Each row is a point on a tangle of strands that fork, close into loops and nearly touch. The rows are in no order.
In the rows, 128 means zero.
Two points are linked if the straight distance between their rows is under 187. Some points are linked to none.
Gud: [136 152 157 154 154 135 184 165 133 135 156 116  69 191 101 131 101 111
 135 121 141 157 172  97 195 164 109 185 142 139 144 179  95  97 112 130
 147 191  96 125 161 111 109  87 125  55 110 144 124 165  74  91 144 123]
zuben: [118 112 103 121 100 108 131  94 135  83 115 123 143 112 171 179 100 154
 150 116  96  94  81  76 163 145 157  93 145 123 146 116 196 160 161 138
 122  60 116 110  97 107 180 157  82 199 125  59 118  84 125 110  89 159]
gorev: [119 155  86 106 142  91 122 167  94 122 135 170 145  92 146 121 165 100
 153  37 167 161 154  49  64 151 142 155 130 128 136 125 157 134 136  99
  91 130 182 124 107 139  87 156 138  81 118 160 128 144 140 159 145  91]
dad: [158 121 115 104 116 147 130 127 108 111 111 133 116 117 145 117 146 131
 118 111 154 136 137 153 129  95 142 151 142 114 145 141 112 114 111 165
  94 138 100 113 135 123 120 112  89 128 108  80 121  94 145 117 146  88]
pizi: [ 86 140 133 116 135 113 155 136  81 153 164  98 100 139  89 159 108 106
 172  77 119 130 129  98 110 142 136 142 131 161 122 115 153 114 110 131
 111 139 165 136 117 117 117  68  95 136  87 114 165 131 105  91 129 143]
teg: [115 144  92  91  88 128 119 125  90 114 138 157 147 109 122 107 144 129
 123  94 130 112 102 113 111 124 168 121 103 150 117  85 158 128 132 108
 158 120 180 121 147 155 121 119 150 125 186 128 111 119 114 112 134 121]
Mukib: [153 102 117 138 115 114 134  90 122 145  99 113 149  99 157 125 107 159
  86 131 108  88 126 168 145  93 103 127 113 120 131 107 154 146 124 170
  85  88 109  91 133  74 152 151  83 216  43  69 128  66 115 173 133 145]
sobe: [170 145  90 114  97 117 114 106  94 135 119 117 105  69 140 136 131 151
 100 106 124 104 109 173 109  59 116 123 149 109 170 101 150 142 121 164
  82 105  93 105 161  94 133 137  96 197 107  70  94  90 137 163 135  90]
vomed: [126 119 110 138 130 156 124  74 201 124 123 127 153 109 151 111 157 111
  58 149 163 117 190 125 161  98  65 104 120 125  78 133  92 132 187 125
 149 122 153 141  76 132  86 176 160  94 196 162  84 187 127 206  98 106]
gurev: [129 127 158 171 156 117  89 160 173  81 154 142 130 135 164  88 111 129
 133 121 162 109 138 122 132 138 119 121 135 160 122 127 157 105 136  68
  95 109 142 124 144  99 128 122 147  98 153 147 108 153  81 133 154 170]
zozav: [163 150 113 153 159 167 102 132 156 105 121 129 114 100 154  57 109 146
  94 139 150  78 156 181 100  63  92 126 103 149 139 102 132 144 142  97
 108 115  96  98 186 124  79 156 141 141 183 134  84 111 128 184 148 111]
vug: [157 198 147 130 136 110  87 118 143 108 155 135 107  90  88 182 106 138
 126 153 109 168  91 161 113 103 120 115 143 149 137 117 100 140  84 121
 195 156 128 178 157 101 146 123 175 138 114 155 124 177 148 172 113 125]
sepi: [137 142 156 157 156  99 123 126 127  82 146 130 110 134  94 202 118 144
 142 117  86 207  93 190 141 134 140 129 190 146 157 127  95  96  83 133
 169 155 117 193 168 116 187  91 170 130  91 177 159 174 146 164 133 146]
Digiz: [114 125 169 118 158 102 116  97 108 126 142 147 134 136 131 150 139 108
 142 125  93 152 106 152 133 153 120 131 165 140 137 124  99  90 124 148
 153 147 149 141 111 132 152  98 108 110 109 142 129 115 144 112 145 125]
zure: [204 133  93 147  94 116 176 146  95 178 128 133 122  32  86 103 115 134
  98  94 145  84 117 118  93  84 145 176  72 146 118  93 166 153  98 125
 100 170 146 121 140 128  92 146 135 159  55 113 127 125 125 166 137 128]
pelep: [ 59  86 144 175  81 167  73 169 122 172 154  66 183 188 125 125 112 110
 185 148 115  80  87 137 154 161 117  99 140 102 145 144 169  98 165  94
 123  86 153 124 132  90 162 109 100 145 117  58 137 123 102 103 101 155]
nin: [159 100 159 120 123 118 110 104  94 108 135 179 129  96 124 130 132 155
 114  94 137 166  78 152  95 119 105 171 170 159 143 100  70 100 134 132
 164 149 148 146 123 154 181 116 128 125 129 155  98 137 190 127 166 111]
tel: [181 135  94 116  55 126 131 108 131 136 139 149 140  78 112 124  80 191
  66 126 135 166 136 147 148  73 122 136 134 133 150 133 148 129 106 131
 161 114 116 139 197 106 184 156 149 148 134 159  95 188 105 171 117 142]
goke: [203 197  82 128 138 137 167 148 147 102 133 139  99  35 105 139 110 134
  94 125 120 140 153 120  86  52 163 120  87 143 145 109 153 149 102  97
  95 137  87 127 172 133  81 133 159 141 147 168 116 175 121 161 124 147]
peku: [ 48 118 110 118 165  91 157 117  76 161 144 132 124 138 106 149 118  74
 170  60 104 146  98  78  66 155 136 158 114 163 133  83 133 145 101 126
  95 134 200 131  88 143 105 101 103 129  92 156 183 140 135 100 148 144]
zazi: [161 142  84 117  48 104 128  85 118 140 148 150 153  67 116 152  93 170
  90  85 127 110  86 121 152 107 142 154 133 149 153 119 174 146 126 111
 178 115 183 146 149  98 180 169 148 157 102 133  81 176 108 165 102 137]
doset: [182 101 144 136 172 114 158 108 146 118  88 182 172  64 152  92 168 127
  82 134 123 148 118  95  74 101 109 139 117 135  97 107 107 156 137 145
  65 146 121 127  46 146 143 176 116 159  92 160 137 110 200 160 146 160]
Pefim: [134 122 133 139 131 172  85 178 160 140 139  81 126 134  98 148 147 111
 124 143 145 130 108 137 147 116 125  97 165 107 140 150  82 112 162 121
 101 138 129 153  65 105 144 128 130 109 122  96 130 162 164 129 123 131]
Zirid: [ 76 114 125 117 153 145  94 114 136  90 118 121 142 174 175 115 144 111
 136 119 149 133 114  74 127 175 138 105 150 121 124 114 110 125 187 120
 139 103 154 118  56 158 122 181 128  93 202 127  90 125 152 116 122 118]
mutot: [162  93 126 143 146 143 126 175 133 124 107 150 145  73 135  98  98 178
 112 169 112 113 127 120  65  90 110  95 154 142 151 115 164 122 153 101
  53  64  94 122 180 113 174 129 120 166 124 164 139 156 161 143 130 168]
tob: [123 182 130 159 148 140  85 159 146 120 161 110 118 129  98 146 112  97
 142 129 125 123 136 118 110 119 121 108 151 128 152 137 125 132 123  85
 132 128 154 165 139  96 110 161 184  56 135 169 113 208 135 177 116 106]
reb: [114 133 148 143 148 143  95 112 180  97 133 127 143 138 174 125 135 174
  99 203 121 161 154 113 135 131  82  62 149 111 115 133 108 142 183 133
 142  87 115 141  94 118 146 180 130 127 194 171  86 146 150 151  90 135]
nog: [114  94 148 164 134 128  97 103 150 155 123 112 151 147 139 113  91 173
 109 174 102 107 124 186 157 117  78 101 119 127 122 129 135 121 132 158
 112  84 116 123 118  83 155 108  89 184  88  88 117  84  96 142 127 174]
fof: [171 176 136 162 134 107 183 119 161 100 156 137  83 112  93 173 112 119
 127 107 137 133 114  60 205 139 139 177 133 152 133 142 118 166 118 108
 169 192 110 125  99 107 110 179 154  88  72 136  91 181 134 170 126 136]
voze: [139 128 102 120  91 130 106 108 131  83 117 128 127 131 176 151 101 175
 126 144 112 117 100 129 174 137 149  92 170 128 168 129 177 140 167 134
 144  53 104 120 170 103 199 166 106 160 168 102  96 113 126 135 101 116]
zaf: [113 122 174 113 150 111 155 122 116 138 149 150  84 195 119 109 110 144
 126 105 130 182 172 142 169 153 108 179 131 134 131 153  85  96 102 153
 166 174 114 110 147 135  98  53 110  78 158 133 103 130  67  76 172 123]
sose: [173 127 144 128 106 120  85  92 140  76 111 177 117 129 177  77 139 202
  39 164 156 182 184 183 121 122 123 137 131 139 138 141  80  81 136 149
 199 136  83 150 204 159 162 136 189 143 216 205 100 151 128 166 129 114]
Mudul: [144 125 110 123 161 102 142 147 142 106 111 140 153 114 169 106 138 148
 120 121 135 133 162 136  95  99 132 119  82 126 102 116 164 149 106 132
  76 129 100 103 137 137  91 143 125 154 101 140 174  94 111 146 133 147]
rilo: [118 142 139 147 150 144  69 149 156 138 157 107 139 150 123 141 166 105
 130 142 108 148 144 116 141 166 100  89 167 119 143 156  78 108 168 102
 136 121 162 155  77 119 136 130 169  49 135 162 115 187 150 165 119 110]
Gozo: [149 145 173 146 128 163 119 141 173 106 149 116 100 147 103 110 113 136
 141 195 140 114 124 131 160 142 118 120 128 136 123 161 119 138 136  97
 161 162  92 130 159 117 130 105 146 120 161 102 103 144 108  90 130 136]
vubik: [154  80 175 138 139  84 142  97 154 122 106 161 161 145 167  90 154 142
 100 159 126 124 116 205 168 131 105 153 110 117  83 138 105  94 105 159
 153 164  98 126 125 147 165 113 122 137  76 109 147  85 102 118 134 140]
Tivas: [ 20  84 103  97 171 135  87 119 111 143  98  71 116 236 148 124 130  62
 172  89 111 132 147 127  93 170 159 130 168  91 166 130  89  84 113 140
  86  84 139  97 108 125 120 114  96  69 169 133 148  90 114  99 147 124]
Zirug: [197 146  90  94 120 152 165 159 124 130 101 163 119  46 108 123 137 148
  86 138 107 142 131 140  79  69 138 113  98 136 139 100 120 128 110 113
 126 129 109 136 177 183 103 116 156 151 164 174 126 140 152 141 124 127]
negu: [169 124  87 115  90 143 193  89 137 154 101 127 115 110 122 145 125 142
  63 154 111 107 165 129 192  92 112 134  95 119 117 132 129 147 137 158
 127 126 117 110 110 137 111 164 123 123 121 104 103 151 112 163 105 113]
Nomi: [158 166  86 108  76 113 127 110 105 146 137 154 144  48 132 123 144 119
 128 102 170  89 133  62 109 122 123 161 110 115 120 121 197 183 158 127
 160 136 151 116 108 113 105 219 156 140 126 109  79 105 153 167  94  79]
giva: [179 149 119 142  99 119 154 132 111 167 148 125 117  66  79 129  86 133
  99  96 141 134 106 161 102  82 134 165  83 165 119 112 140 121  62 125
 120 172 159 153 160 106 110 103 144 155  52 137 126 182  98 172 137 140]
Fovab: [145 154  84 106  99 162 111 132 121 156 125  93 131  89  79 157 149 109
  96  93 191 152 124 117 120 114 134 165 119 113 116 143  85 162  96 111
 156 178 153 150  86 102 104 189 174 104 121 111 118 164 169 209 106  54]
lig: [141 129 153 157 119 125  92 153 168 109 145 121 171  95 123 121 123 136
 144 170 116 117 113 117 136 100 128 100 159 117 113 144 162 115 149 124
  71 107 106 147 104 101 156  75 109 158  97 114 161 130 123  98 115 190]
vari: [117 137 184 132 156 132 126 117 120 139 138 105  98 162 101 145 109 102
 164 164 112 118 114 167 156 155 122 121 150 129 112 140 100 111 110 149
 163 170 105 133 148 118 127  84 123 129 105  95 122  97 132 101 136 129]
pinup: [147 132 127 170 102 163  93 182 208 123 145  85 184 106 135 124 159 117
 118 151 146 128 123 125 140 103 121  84 151  82 120 163 117 104 155 123
  54 117 130 165  52  85 130 120 119 132  97  84 140 178 131 124  97 168]
guku: [ 75 146 114 107 132 173 124 144 132 167 132  78 109 212  81 142 128 109
 135 163  97 129 176 157 146 158  87  62 104  94 116 156  82 126 144 133
 153 101 147 136 117 122  81  96 120  84 193 128 132 151  79 129 103 110]
vofa: [110 126 130 112 167  99 139  67 152  71 109 151  99 160 201 141 108 141
 118 128  91 132 137 140 158 148 134 110 144 136 143 110 122 127 148 165
 140  80  81  99 147 153 140 117  83 113 160 143 104  94 108 112 121 151]
kifi: [153 105 124 136 175 100 137 174 130 112  88 157 167 135 138 102 169 127
  97 104 131 151 136 166  64 111 152 139 113 129 124 114 127 119  83 101
  76 145 119 147 140 174 108 148 142 120  70 190 201 109 155 157 145 130]
gat: [190 101 142 149 163 111 126 156 136  95  97 193 166  71 176  73 154 152
 102 144 131 147 145 101  74 108 106 133 156 124 136 135 145 125 140 120
  53 106  91 118 134 141 154 170 117 145  96 181 119 129 182 165 141 146]
Folar: [142 182 153 149 131 116 139 132 141 132 154  87  94 115  51 187 120  92
 174 136 137 101 109  47 172 147 130 141 145 140 139 154 116 173 130 112
 170 200 128 119  76  94 102 159 131 115  73 112 101 171 159 152 104 116]
mone: [ 87  86 113 163 128 168 133 123 155 155 114  89 181 168 139 121 131 140
  73 142 129 123 100 165 140 112  87  96 109 123 113  93  80 140 164 121
  80 101 165 136  58 124 137 190 121 153 121 116 148 143 151 153 122 181]
Guma: [ 80 133 101  88  98 144 107  83 123 104 133 139 149 153 154 111 163 109
 109 109 155 123 112 103 124 155 151 121 124 154 102 108 110 129 159 109
 190 115 192 135  92 157 124 154 161 108 212 140  80 130 111 111 125 111]
Boniv: [150 179 184 102 141 146 101  93 150  85 158 157  67 114 130 113 130 132
 140 165 133 139 163 141 147 147 137 123 118 141 128 153 105 122 139 143
 187 161  79 104 173 140  86  66 160 101 203 131  78 121  97  83 148 118]
lufi: [153 136 133 118 104  85 119 156  91 106 152 172 159 128 132 152 130 169
 127  78 154 206 137 131  93 125 132 164 150 125 130 127 147 122  80 110
 138 135 143 170 165 116 154 133 141 118  94 179 136 144 123 145 134 106]
rinet: [110  53 125 144 125 154 121 124 145 171  81 114 182 152 155 123 197  92
  96 156 106 104  96 133 176 164 128 117 128 104 114 147  66 114 172 145
 131 139 153 126  27 173 157 198 138 107 105 105 138 116 200 150 125 103]
fiv: [125 166 136 109 125 139 138 158 124 147 126 109 110 105  75 166 131 112
 166 135 160 145 138  54 128 137 138 130 115 101  98 140 128 189 121 119
 139 181 126 128  82 113  86 161 131 118 120 114 126 134 162 117 111  89]
kag: [156 149 155 134 145 119 141 123 132 138 119 137 115  96  81 190 136 137
 121 183 104 158  83 145 124 148 109 130 117 136 107 128  88 164 101 125
 200 187 130 194 133 143 142 163 195 114 104 190 125 164 182 168 117 101]
ter: [107  87 125 117 183 108 156 134  93 137 100 149 138 152 137 145 138 120
 153  90 114 149 101 132  68 140 163 159 130 140 127  89 122 132  96 123
  89 144 135 136 107 175 147 129 117 128  96 171 199 101 175  98 152 139]
sivom: [130 128 100 129 139 136 160 140 138 114 103 118 117 131 148 118 118 141
 138 138 152 111 128 119 134 112 145 115  77 119  92 105 160 197 120 136
 103 114 105  99 112 139  87 159 110 173 134  87 148  70 119 109 122 134]
vulu: [161 119 122 124 152 139 144  82 149  64  99 157 113 104 191  99 141 151
  96 164  94 104 105 119 142 119 139  96 142 150 122  95 108 136 167 143
 132  97  89 113 126 177 152 163 116 155 172 156  96  96 170 114 129 138]
luk: [123 116 162 121 142 125 117 121 149 112 136 151 144 111 136 135 124 150
 164 194  92  96 100 110 125 146 120  82 135 130 109 118 174 135 158 117
 131  79 102 121 125 158 164  81 109 150 155 120 139 118 133  73 125 168]
fize: [158 158 171 125 113 107  83  98 176  64 148 166 111 135 182  88 140 158
 112 158 159 151 182 163 162 147 128 124 123 120 134 156 131  98 137 141
 158 117  93 121 168 128 127  85 158  90 201 147  94 123  63 105 150 136]
pevan: [124 123 147 111 165 109 193 107 106 116 137 179  69 162 132 126 106 142
 149 108  90 130 137  91 177 163 137 158 127 168 154 124 105 113 131 144
 161 126 111  95 167 181 125  74 107  64 164 168 103 125 102  76 155 146]
kabas: [ 61 108 133 123 163 153 103 133 136 108 112 100 100 236 161 104 126 101
 152 132 136 128 155 149 123 173 120 115 140 108 153 134  90 117 133 123
 114 105 103  93 142 133 118 135 106  77 193 122 133 105 110  99 140 123]
zuzu: [158 185 168 125 157 101 169 111 129  97 138 146  79 103  79 192 125 138
 135 141 119 157  94  85 164 154 122 185 110 149 128 149  96 177  96 120
 207 217 113 151 139 153 110 161 180 107  92 174 110 150 151 143 128  95]
bev: [ 54  88 109  98 112 145 122 154 110 155 115  55 148 171 111 121 151  41
 192  84 135 140 100 128  94 140 201 147 152  93 120 152 112  85 103 122
  93 138 152 131  91 150 126  44  90 141 135 101 206  89 102  30 134 156]
Fusug: [208 190 112 141 120 166 121 158 196  91 123 109  86  46 115 103  98 147
 110 150 143 145 139 162 105  50 142 105 112 125 156 139 141 153 107 105
 101 127  59 125 196 116  95 117 162 163 194 139 109 180 134 126 124 153]
Sak: [ 61  86 131 146  91 175  80 164 117 191 104  89 163 203 116  74 113 128
 160 175 141  60 112 174 111 134 109 110 106 101 119 126 163 139 134 105
 116 101 142 111 154 108 132 132 121 144 136  60 144  94  96 115 132 111]
duvu: [126 149 122  81 110 102 130 120  91 138 123 168 139 112 112 113 174 106
 132  74 135 157 101 139  78 119 163 168  92 145 108 102 105 103  91 121
 176 166 187 129 153 179  84  87 165 133 144 164 134 118 118 111 167 108]
seru: [133 128 123 109 131 164 113 165 103 140 113  98 109 118 107 113 154  75
 167 122 175 101 100 116  90 118 149 148 144 104 109 140 119 133 105 133
  80 161 127 114  93 116  90 100  83 155 106  68 143  86 148  77 142  91]
devot: [122  80 168 183 162 119 138 129 157 128 112 119 152 191 148 103 102 142
 105 169 124  91 110 212 170 144  88 153 110 142 111 136 106 133 112 135
 144 132 103 130 131 111 151 151 129 148  85  96 145  80 111 148 143 174]
dat: [ 16  93 130 119 141 144  82 133 102 140 135  57 128 229 135 126 122  59
 199  87 127 155 100 139  75 151 187 134 161 105 133 117 104 104  87 105
 104 114 157 120 114 122 140  97 109 125 164 123 181  82 111  73 140 143]
fegok: [ 43 126 148 127 124 105  88  98  72 160 155  94 151 167 109 157 104  84
 207  92 106 104  82 103 119 190 123 134 178 127 153 140 139 127 128 131
 169 121 182 116 110  85 156 123  97 156  84  77 122  80 145  95 118 137]
bave: [114 156  82 117 118 112 128 141  81 141 128 141 139  88 136 103 146  96
 155  76 172  90 151  48  84 135 134 144 117 124 124 110 187 166 164 126
  95 113 158 102  97 120  83 175 118 117 146 110  93 107 134 140 120  95]
gitur: [170 139  78 107  60 145 194 122  74 213 114  94  86  48  53 125 130  85
 106  84 128  47 101 104 114 112 148 170  78 133 146  81 144 170 121 153
 118 167 170 104 110 128  99 133 138 168  90  85 119 107 132 149 134 101]
bal: [143 163 140 111 148 126 100 108 124 125 156 158 118 110 143  95 106 180
  96 129 143 137 195 162  99  85  82 127  98 138 118 118 158 127 125 125
 125 105  96  97 206 121  87 117 142 118 167 182  95 133  78 175 139 118]
Gem: [159 147  94 108  61  78 157  85  82 163 144 172 158  45 126 144 125 156
 100  62 142 111 137  75 118 131 107 156 120 145 140 131 176 167 137 153
 149 128 183 145 109 101 157 201 126 171  61 127 110 145 143 171 100 107]
nisu: [121 124 120 113 125 145 184 181 139 140  99  96 133 153 107 142 159  97
 159 170 118 121 137 114 149 147 163  97 103  83  93 169 139 141 109 134
 125 141 102 132 131 159 101 105 137 104 146 127 194 122 120  85 108 129]
tevot: [ 50 112 118 154 156 101 109 100 116 132 116 110 159 208 162 150 144  80
 153  66 116 121 105 113 145 197 139 145 148 129 160 128 102 116 139 126
 120 122 196 126  56 108 129 206 118 110  56 100 146  98 152 167 121 124]
tep: [152 132 123 128 114  93 134 154  87 133 143 136 130 131  97 189 130 151
 128  87 123 210 122 184 130 126 146 163 175 113 146 145 122  86  64 135
 168 158 135 198 171 107 178 117 148 121  76 166 172 170 149 168 123  89]
bavek: [100 140 124 149 177 150 123 175 132  93 138 121 123 156 125 121 108 133
 140 129 125 130 135 102  90 139 127  98 147 147 138 119 144 127 141  82
  93  96 131 150 142 133 120 135 142  93 181 173 156 170 125 136 131 150]
Nuz: [ 88  75 123 140 142 162  91 128 163 155 102 107 153 157 173 104 174  98
 108 136 140 121 149 113 159 155  98 109 131  94 116 145  76 114 193 137
 109 115 158 128  27 150 119 185 119  78 162 115 102 133 174 148 135 100]
vimug: [ 70  59 134 128 137 124  87 173 111 197 138 101 178 170 124 138 138 123
 166 122 164 165 151 116  64 157 111 108 138  88 111 131 123 110 141 154
  53 111 136 155  51 121 142 103  70 118  98 103 206 125 166  88 122 133]
resik: [127 133 136 116 174 115 176  73 130 111 123 156  70 133 162 127 105 143
 127 106  94 110 142 115 166 126 134 127 100 164 137 106 123 150 142 154
 137 121 100  68 146 158  85 114 103 112 157 129  82  82  92 100 150 129]
tasu: [180 155 147 152 125 162 183 151 150 148 148 120  86 141  84  99 122 103
 125 159 140 119 136 124 181 128 122 161 106 142 125 169 106 121 103 108
 149 181 116 144 152 138 104 115 154  62 127 145 105 182 113 109 131 129]
fene: [139  65 153 139 134 123 137 125 153 146  96 157 181 136 148  91 179 123
  93 172 120 110 123 156 159 140 108 122 134 118 100 140  95 104 144 154
 120 144 127 136  66 152 157 145 126 120  69 111 165 117 171 129 140 134]
lebi: [113 101 122  73 138  75 158 102  86 118 104 176 142 119 132 153 175 106
 143  73 124 197  86 125  81 149 172 158 100 131 100  89 119 125  93 130
 164 163 193 163 113 200 130 102 140 138 116 177 171 112 161  87 159 114]
Gab: [ 96 121 151 128 123 128 145 163 120 148 133  81 110 170 106 141  97 137
 180 165 132 121 149 159 144 138 141 109  96 113  93 155 177 132  83 146
 115 137  87 113 159 111 113  63  82 182 105  64 175  69  83  61 121 144]
lupob: [177 147  97 117 115 139 182 105  88 151  98 116  86  59 113 115 165  62
 126 106 135  61  65 107 121 117 170 177 104 128 133  92 125 172 136 147
 114 179 145  58  99 161  86 155 131 175 106  59 109  50 144 107 158  94]
Gez: [118 176 132 112 138 105 158  97  75 158 159 141  90  91 102 146 123 105
 143  94 111  90 113 125 119 122 117 171  99 177 139 113 154 150  93 119
 178 164 176 120 167 122  84 112 146 139  91 143 107 118 108 149 146 102]
moz: [ 89 111 127 109 116 131 115 156 121 123 134  86 148 139 113 152 166  56
 200 104 135 143 107  58 120 159 198 127 171 112 137 163 123  83 141 134
  99 138 149 123  50 130 143  53  91 112 113  87 174 111 149  35 127 138]
bep: [193 132 140 139 122 151 119  74 165  82 122 160 103  46 173 103 120 153
  92 203 125  88  87 139 137 102 120 126 134 162 133 111 128 136 171 132
 170 132  67 114 155 154 168 163 145 177 174 133  58 123 179 136 132 107]
posob: [177 146 129 130  66 116  92 104 147 119 148 158 128 116 135 108 103 196
  63 160 141 178 184 171 145 106 112 137 142 115 152 157 125  95 117 146
 171 106  80 145 224  97 179 130 176 105 181 187  73 192  79 162 116 136]
simoz: [ 81 136 167 143 155  78 174 149 126 129 158 167 140 178 142 159 108 161
 154 125 112 151 167  72 160 168 102 154 107 134  99 151 174 130 116 121
 130 119 133 141 142 120 130 103 135 100  92 180 172 154  76 100 115 161]
Funon: [106 128 142 118 101 126 149 137 115 141 121 126 132 138 131 123 118 130
 164 135 150 104 123 106 159 151 156 134  90 116  95 141 179 153 108 135
 142 134 114 104 139 116 119 121 103 161 112  51 136  68  95  94 121 131]
Kidaf: [ 70 103 142 120 130 117 173 130  77 156 152  87 100 165  93 177  75 115
 206 110 104 134 136 136 149 152 157 153 139 144 106 122 181  97  94 155
 147 152 123 120 175 121 137  31  82 172  94 100 167  88  85  61 142 147]
Rom: [154 101 100 108  91 139  87 112 116 121 101 153 139 119 154 105 132 172
 100 145 109 126 153 147 117 114 121  88 170 103 165 123 135  96 164 147
 119  68 109 120 176 137 178 135 118 118 173 137 112 141 135 135 121  96]
veru: [181 116 110 123 119 175 130 170 118 130  99 150 119 100 122 103 103 153
 102 164 118 122 146 146  99  83 127  94 142 118 154 114 128 117 143 106
  78  88  96 128 196 156 145 117 129 132 172 151 132 160 157 117 131 115]
ruge: [ 12  83 134 101 115 107  85 117  77 154 139  94 142 205 133 138 112  97
 213  78 144 152  88 113  90 175 171 153 177 115 132 110 137 131 108 132
 150 114 159 116 112 123 168 124 103 143 125 100 151  74 151  72 138 131]
zagis: [ 48 114 159 160  94 130  87 133 103 163 171  71 147 197 106 130 119  99
 192 116 112  91 107 136 157 183 123 144 176 125 139 177 140  68 127 113
 164 128 162 128 143  80 153  93 117 128  74  77 129 108  91 107 121 138]
Pon: [157 143  99 109 123 161 148 176 118 154 127 122 109  79  85 159 144 138
 110 103 171 161 172  73  96  91 119 119 115 102 111 112 111 171 119 123
  83 163 118 135  72 103  98 183 124 116 127 113 114 167 177 166 119  83]
Badu: [116 146 142 139 124 103  69 106 173  77 135 141 148 145 170  74 146 118
 109 123 150 108 175 142 153 137 107 116 123 130 116 135 133  83 154 108
 134 101 153 116 134 118  97 121 155  75 154 135  93 132  63 157 132 123]
Tukel: [195 133 151 109 129 146  82 112 126  87 126 164 106  74 151  88 137 146
  96 129 185 143  92 172  85  95 124 158 140 164 139 105  68 112 125 119
 162 162 118 129 133 158 138 114 152 155 169 122  76 109 175 130 170  95]
Panog: [ 86 124 104 151 124 118 149 128 144 128 134 100 171 164 138 188 144 104
 151 113 107 133 131  60 166 178 141  91 126 101 125 141 147 124 159 141
 103  83 141 137  50 113 138 142 106 122  90  88 161 125 131 125  83 162]
vobo: [162 131 155 127 134 132  88  90 164  71 134 151 117 129 157  88 139 150
  70 159 138 152 128 206 133 113 125 120 132 153 131 129  77 100 122 137
 162 136 100 148 146 142 155 115 169 139 173 150 112 121 130 135 139 119]
Gef: [171 159 135 166 156 193  79 146 202  68 120 124  81 104 152  77 107 140
 107 196 169 106 147 193 110  71  95  96 132 126 147 127 108 152 142 112
 101 120  57 127 176 111  97 141 147 160 188 121 106 136 149 135 135 128]
Kizu: [152 172 109 136 134 113 171 138  96 181 142 131  93  88  61 151 104 130
 125 121  87 116 121 149 106  95 121 137  94 162 129  95 156 121  84  98
 135 140 161 154 199 142  95  86 151 121 104 195 144 175 121 172 133 130]
Dimaz: [107  48 117 150  81 166 114 188 136 183  77  90 180 208 117  77 156 122
 123 167 133  83 106 199 129 123 124  93 124  69 142 146 144 101 158 109
  95 104 116 133 137 141 155 128 135 126 125  98 203 140 127 100 114 111]
kased: [100  99  94 108 102 110 143 146 110 159 132 121 172 131 120 147 148  75
 163 102 101 129 137  62 142 155 178 106 138 115 134 150 133 108 164 151
  90 105 177 147  58 138 139  94 102 101 110 108 183 148 141  93 115 153]
takel: [ 61  48 105 126 110 124 117 160 100 184  96  97 179 196 131 102 132 113
 165 150 126  99 119 133 111 147 146 100 129  83 133 145 158 113 150 137
  78  83 137 116  97 155 153 114  84 122 107  96 219 105 137  80 115 127]
Pigan: [116 130 156 160 168  96 160 145 148  80 157 124 115 162 149 159 117 144
 117 114 109 188 136 117 156 124 129 136 151 142 121 135 132 108 110 117
 105 117 108 142 123  95 160 101 118 122 106 161 158 161  89 115 123 193]
geri: [115 140 157 120 122 107 153 108 132 136 140 157 124 131 124 160 101 182
 139 190  84 105 149 108 174 144 119  86 109 134 105 140 184 149 150 137
 179  88  98 128 183 133 145 105 129 131 160 140 113 135  97  98  98 152]
vivu: [103 113  97 159  78 134 145 121 165 110  93 106 164 141 153 172 128 107
 167 147  99  75 130  71 188 147 144  88 130  77 147 143 173 138 184 153
  94  66 133 108  84 125 136 147  77 149 115  40 158 104 133 117  80 150]
fetu: [121 118 143 145 127  87 181 123 140 138 139 160 152 159 153 134 101 185
 114 143 114 129 196  92 189 152 102 124  76 126  96 159 200 163 133 136
 153  97 112 120 166 110 126 147 122 113 108 163 131 131  66 148 106 155]
Padis: [148 185 147 122 174 144 102 129 135 107 157 125  75 116 115 126  92 156
 119 136 116 139 179 178  99  80 100  97 116 148 135 128 116 147 108 137
  98 109  84 116 183 101  74  63 109 146 172 139 112 129  83 125 140 146]
roni: [137 151 108 115 147 112 161  87  65 153 123 126  92  94 113 140 142 103
 138  64 113  78  96 149 105 130 138 191 112 152 151  89 116 137 108 145
 146 171 148  85 136 135  98 148 122 158  81 109 102  49 139 133 157 101]
bib: [100 169 131 102 123 146 116  98 130 145 152  98  97 155 100 144  91 147
 123 143 102 117 173 168 137 116  85  79 117 145 126 111 121 125 125 136
 146 102 128 135 167 108  95  68 120 117 187 124 115 146  69 140 114 124]
Pesif: [210 119 108 100 133 128 165 130 133 110 107 182 136  42 126 118 168 145
  86 107 132 158  99 122  81  80 143 152 101 145 109 102  94 125 101 111
 110 157 138 136 112 182 132 146 145 166 122 170 128 135 180 157 146 131]
fikod: [ 99 120 119 124 143 151 146 140 132 133 114 114 110 211 135 138 122 124
 115 131 136 157 180 128 158 147  92 111 111 119 115 157  91 143 133 135
 137 117 113 120 121 127 101 165 128  74 163 129 126 133 106 145 116  96]

A piece is two or more points that can be reached from each other along the links. Count, over all rows, the pieces, the separate loops (a circle has one, a figure eight two, a Y none), the forks (points with three links) and the tips (points with one).
pieces: 5
loops: 5
forks: 7
tips: 7

How many points has the smallest loop of links through each point below? Write none if it is on no loop.
Mudul: 9
guku: 22
doset: 6
fize: 8
Gez: 7
Nomi: none
tep: none
duvu: none

A fork is a point with three links, a tip a point with one. Leave the first point through the second and follow the links. Name the first fork or tip that comes.
dat; bev: veru
lufi; tep: Fovab
sobe; Mukib: ter
simoz; fetu: fize
kabas; fikod: Zirug
tob; rilo: Pigan
ter; lebi: seru
